Each row is a point on a tangle of strands that fork and nearly touch. The rows are in no order.
In the rows, zero is written as 128.
Points whose rows are less than 112 apart are linked; no others are. Some points are linked to none.
komid: [130 129 177 110  87 104 100  69 144  99 130  85 116 178 151  98 102 100
  92 116 118 167  96 139 157  88]
Mur: [124 177 186 131  98 111  93 117 136 134 124 129 101 190 119 135 121 139
 133  97 138 124  90 128 114 131]
deko: [116 163 136 183 102 117  90 126 112 209 162 166  66 204 146 144 116 163
 126 108 193 112 125 161 138 127]
Mubos: [138 104  94 185  82 116 134  79 106 240 136 171 148 180 102 108 149 116
 161 123 148 134 140 132 104  99]
Tefig: [148  76 120 102  96 144 155 134 143 143 115 126 155 126 113 105 202 121
 181 108 131 131 128  87  97 164]
fupu: [120 144 113 191  98 111 136 114 114 181 138 148 128 165 108 116 155 128
 151 124 167 123 114 129 100 125]
fako: [142  84 154 137 112 154  99  98 103 140 136 166 111 127 112 124  71  67
 139 103 123 112 139 120 113 108]
Gisog: [152  80 101 112 111 126 158 161 138 172 119 154 142 154 123 144 200 160
 176 138 133 110 133  98 100 192]
tama: [115 175 132 160 138 138  89 144 125 131 140 126 159 118 111 139 183 103
 157 123 144 127 111 121  66 157]
bazir: [123 102 106  63 155 140 210 151 128  87 106 101 103 113 114 103  88 163
 108 148  90  98 149 111 173 123]
folur: [131 128 132 109 182 136  88 138 139  68 119 110 169  50 158 160  97 118
 105 151 116 139 136 140 159 106]
lubu: [111 156 172 137 135 153 144 208  85 108 127 171  75 117  88 157 129 174
 121 105  89  78 111  79  95 174]
nama: [103 114 131  99 146 171 172 136  91  80 134 120 130 100  94 115  86 115
 104 124 111  99 127 110 111 120]
giv: [143  81  61 116 120 107 171 135 110 159  89 162 112 133  98 129  87 175
 126 164  98 111 180 137 149 107]
puza: [110 115 132 112 148 137 119 108 169 112 126  82 188  85 144  96 171  58
 122 113 164 183 109 130 142 115]
Sas: [102 187 139 104 137 137 153 200  61  96 123 134  96 112  95 158 122 160
  94 122  79  84  95 110 111 179]
moma: [109 171 128 134 155 139 125 147 132  69 199  91 151 134 151 151 163 113
 116 113 174 155 108 137 130 126]
viro: [116 181 148  89 128 121 140 145  91  81 109 101 111 116  89 132 102 157
 105 130  94  98  99 116 124 151]
Doriv: [160  26  87 151  73 126 136  93 149 199 141 156  95 149 160 108 105 113
 140 164 117 148 173 137 171  99]
roro: [135 197 148 175 145 122  49 130 137 146 111 161  92 162 134 168 127 164
 144 128 136 107 109 153 105 146]
valag: [112 148 157  74 154 141  95 110 112 101  69  82 188  49 120  96 120  89
 114 126 114 156  84 120  99 110]
durub: [122 181 156 178  93 115  66  93 116 176 151 177  85 180 140 138  76 118
 125 127 154 117 121 173 127 120]
pepem: [123 141 158 108 130 129 108 103 159  81 141  91 123 141 162 125  98  99
  90 132 144 158 109 178 185 100]
zum: [156 105 159 142 133 146 101 153 129 117 106 164  92 129 125 182 103 154
 122 147 112  83 112 114 131 141]
Gutiv: [147  85 113  98 106  92 169  62 126 146  45 105 189 137  79  71 105 133
 130 144  72 171 124 106 123 105]
gumik: [160  46 127 128 117 157 144 121 154 135 139 152 143 116 106 128 161  94
 166 135 133 115 160  92  93 144]
lesa: [133 125  85 147 100 120 126  95 136 132 146  92 115 133 167 113 118 120
 116 136 141 159 151 171 174 102]
sibe: [123 140 120 143 193 134 113 177 116  84 142 173 154  78 117 184 172 135
 135 138 109 129 130 116 116 169]
von: [113 162 115 160 104 113 160 138 117 204 159 147 101 192 121 107 192 126
 151 101 189 115 117 113  71 149]
gido: [130 167  82 173 168 133  89 143 111 163 160 159 142  96 130 167 187 104
 154 128 154 126 141 141  89 159]
Namel: [115 208 180 183 150 125  77 143 120 138 164 138  72 156 126 135 115 107
 136  81 138  92  91 146  85 143]
gazal: [125 122 101 100 130  99 122  75 105 146  57 113 183  94  95  75 100 131
 121 143 117 178 129 122 104  95]
Nes: [137 127 143 134  58  77 152 117 128 197 116 165 108 206  94 115 112 151
 128 102 118 151 114 108 117 115]
bas: [136 159  93 115 101  86 156 139 116 137  67  94 188  83 106  94 166 153
 138 142  95 149 105 127  79 154]
subid: [101 191  80 135 128  84 134 157  93 131  82 106 149  97 107 113 136 158
 117 144 119 127 120 134 112 149]
Velos: [139 122 134 161  93 107  89  93 178 175 151 111 140 161 187 117 159 128
 140 140 143 177 127 143 157 112]
palan: [132 139  53 118 102  91 172 144 102 164  78 135 133 143 107 117 129 178
 117 157 117 140 147 158 155 129]
donod: [146  98 142  88 124 134 149 117 164  99 132  92 125 154 142 128 134 130
 135 126 115 124 133 116 165 129]
Vem: [140  53  84 111 182 151 165 144 156  76 145 116 139  52 154 134 128 123
 123 156 120 127 193 119 177 103]
nelok: [ 95 132 148  70 174 168 168 145 111  44 140  81 146  91 107 110 121  94
  94 108 114 122 102 111 142 135]
Vediz: [127 115 195  74 160 149 112 142 148  58 113 100 112 105 143 141  88 141
 109 133 109 116 100 134 156 107]
vurip: [125 113 148  60 158 135 125 119 148  68  96  90 149  78 139 124  98 142
 109 153 101 142 144 127 159 113]
Kozi: [118 125 131 111 124 128 105  81 124 128  72  98 204  77 111  78 118  72
 140 137 131 178 122 135 111 103]
Lek: [138 161 126 157 121 113  93 119 165 195 141 127 150 165 153 129 184 155
 166 146 151 143 125 158 123 132]
Kuz: [122 144 135 147  68  91 115  64 102 179  84 140 153 173 113  98 111 119
 121 130 122 176 106 133 110  87]
Tum: [120 163 123 103 137 120 141 129  98  90 112 125  93 109 126 136  86 143
  81 149 105 108 128 159 167 120]
bofos: [137 149 115 121 135 118 132 149 133 132 142 102 169 116 145 120 203 120
 140 124 149 154 114 123 102 161]
Bulo: [127 120 141 111 184 155 136 169 124  73 135 157 129  63 120 166 129 156
 111 135  88 103 131 104 128 149]
Vigon: [125 119 187 104  84 115 103  69 142 106 126 117  85 178 132 124  55 130
  97 118 110 115 124 134 154  99]
gisag: [122 138 147 138  72 100 108  66 141 164 108  97 155 167 155  99 149 116
 131 130 146 200 124 139 137  86]
Ludu: [120 101 110 107 174 146 173 157 127  63 141 146 122  66 141 154 106 117
 109 145 104 106 172 125 160 122]
nebab: [124 140 114 141 140 144  87 122 123 104 137 123 126  82 165 166  89 133
 110 144 140 139 145 164 154 109]
mibo: [118 101 128  60 138 128 181 110 153  82 119  59 145 141 128  97 153 110
 119 105 113 159 125 125 173 123]
dapa: [139 130 113  73 110  98 160 109 136 134  53  73 186 117  77  76 150 147
 145 141  89 165 111 108 113 137]
lov: [163  89 159 132 152 154 112 179 140 124 130 204  84 105 131 186 128 181
 148 120 101  68 139  93  98 151]
Geka: [121 126 124 134 140 151 112 104 101  98 109 138 123  94 125 126  45 115
 103 147 115 109 144 156 154  94]
Mutup: [139 112 166 124 148 144 134 174 161  87 185 113 120 164 135 166 177 112
 144 107 134 118 101  97 125 167]
zim: [138 195 147 153 131 110  91 130 141 172 125 127 107 184 146 134 176 185
 157 129 145 128  92 155  94 162]
Bige: [144 157 163 184 171 141  38 139 160 134 157 159 106 153 144 184 121 122
 143 131 136 123 109 137 106 131]
Lalir: [110 177  75 121 119  76 142 129 116 129  95  80 162  87 158 102 147 149
 125 123 135 156 127 159 145 120]
Kofiv: [155 104 133 108 124 143 123 144 140 102 131 145 132 125 122 139 140 135
 138 136 116 114 119 122 136 158]
pupom: [113 188 158 129 105  90 104  95 103 153 102 115 141 148 113 102 124 117
 121 110 129 142  92 133  88 116]
mave: [116 109 135 147 120 166 122 113  92 127 145 142 152  97 108 124 108  77
 152 115 146 119 133 122 102 133]
Mida: [102 192 116 153 138 109 137 144 122 127 190  83 123 149 151 117 150 102
 107 117 184 143 125 150 135 130]
Vavet: [136  74 124 146 111 160 112  86 146 127 144 139 171 113 117 111 136  59
 146 124 141 151 148 115 117 121]
kas: [163  42 107 131  98 138 134 102 159 138 144 164  84 132 168 120  69 147
 123 166 117 121 177 141 146  89]
Geti: [ 99 126 122 101 175 142 127 131 109  71 117  90 173  54 107 108 121  94
 114 129 120 147 112 105 129 120]
dezop: [135  79  74 139  99 126 157  78 134 169 151 135 103 148 178 114 102 129
 115 136 136 151 184 166 197  96]
Verof: [124 172 153 110 162 123 146 172 139  87 158  82 147 143 129 144 192 114
 125 114 148 129  89 105 118 166]
lemig: [105 189 103 184 137 125 153 161  99 160 200 138 102 167 137 116 173 103
 142 109 192  96 119 137  75 139]
godad: [132 120 112 166  72 105 139 108 115 210 157 168  88 214 146 119 115 151
 110 127 175 140 132 146 143 130]
Saliv: [138 110 168 176  88 135  73 111 123 162 146 186  95 151 121 146  62  98
 119  95 151 103 128 147 110 120]
Finud: [111 209 130 194 138 124 104 123  97 175 185 142  79 188 132 129 125 111
 132  83 175 105 110 147  84 124]
zad: [115 114  81 120 134 147 165 136  76 122 112 149 125  80  80 126  98 127
 120 147 103  90 152 115 116 132]
teb: [119  98 156  80 124 163 146  98 145  88 115  80 171 122 135  93 157  84
 142 106 143 165 116 113 135 128]
sene: [136  98 195  94 128 151 123 118 140  81 128 137  84 137 120 140  57 142
 108 125  97  98 127 135 156 108]
Nuliz: [138 144  62 146 122 103 177 174  93 174  91 164 136 126  91 134 162 174
 131 146 127 126 135 132 109 166]
Gub: [163  52 108 108 115 137 172 109 125 126 108 152 107 121 125 121  85 152
 148 160 102 108 182 121 146 105]
poven: [104 172  83 166 169 119  99 167 115 106 136 154 172  57 137 163 170 126
 135 125 116 136 149 144  97 149]
taf: [113 183 203 152 143 126  91 144 160 123 167 107  87 189 151 158 133 125
 113 104 141 100  84 137 118 138]
maf: [132 111 130 168  45 102 135  77 159 218 143 156  96 222 187 114 140 153
 129 135 157 159 146 125 170  97]
Led: [125 167 187 128 120 139 110 175  94 134 124 156  99 142  90 138 143 144
 146  95 112  65  97  85  79 188]
tizat: [ 88 223  87 164 112  99 164 135  86 130 156  93  99 125 145 102 133 101
  88 132 163 121 135 164 114 117]
paned: [136 134 204 157 139 135 100 163 134 141 124 167  90 147  99 144 104 135
 152  71 114  74 113  93  86 153]
Vizo: [122  60  84  82 192 143 137 141 167  66 103  95 186  14 143 118 124 128
 142 149 110 151 168  99 177 106]
budu: [104 154 106 100 123 121 150  91 138 101 147  67 109 136 161 100  98  93
  86 113 134 162 147 161 191  77]
Tivu: [138 111 126 163 138 131  99 128 134 149 145 162 101 157 148 174 116 129
 114 146 146  94 132 146 144 147]
pari: [123  70 129  55 167 139 206 115 133 104  86  80 139 103 103  86  79 139
 133 148  81 124 136  84 163 118]
diz: [162  70 159 137 158 167 128 184 174  76 174 129 120 113 146 180 168 123
 129 133 122 116 144  91 125 153]
kevi: [105 146  85 102 130 121 131 119 140 110 123  66 171  90 158 103 151 105
 137 105 149 182 140 159 152 116]
Gam: [148  62  93 157  48 116 134  99 133 216 132 165 131 176 119 112 120 137
 144 138 138 151 155 128 148  96]
Zem: [141 127  93 117 119 121 143 179 119 167  96 178 125 139 120 152 172 206
 144 140 113  89 127 108  98 177]
muras: [144 103 155 178 156 157  84 144 153 126 183 157 111 134 130 178 145 100
 131 129 152 112 134 125 133 120]
bova: [122  57  99  66 199 154 175 135 160  74  87  91 155  65 122  86 107 155
 150 137  97 128 163 102 166 106]
Memu: [164  75 129 118 163 156 142 197 161 104 156 196 112 115 133 201 158 149
 135 149 108  88 142 103 129 147]

A fork is a point with three links. Follow the links from the first point to the second and name the forks in between, in order.
Saliv / Sas: Doriv
Vem / Velos: Verof > zum
poven / lesa: Verof > zum > Doriv
Lalir / Gub: zum > Doriv
von / gazal: zum

Follow the links from the first point to the second, and from the first to the third. Name the last point that the two ways share.
pepem / maf / lemig: Doriv
gisag / poven / Lalir: zum
Kozi / Mida / Vem: Verof
gumik / Namel / lesa: Doriv
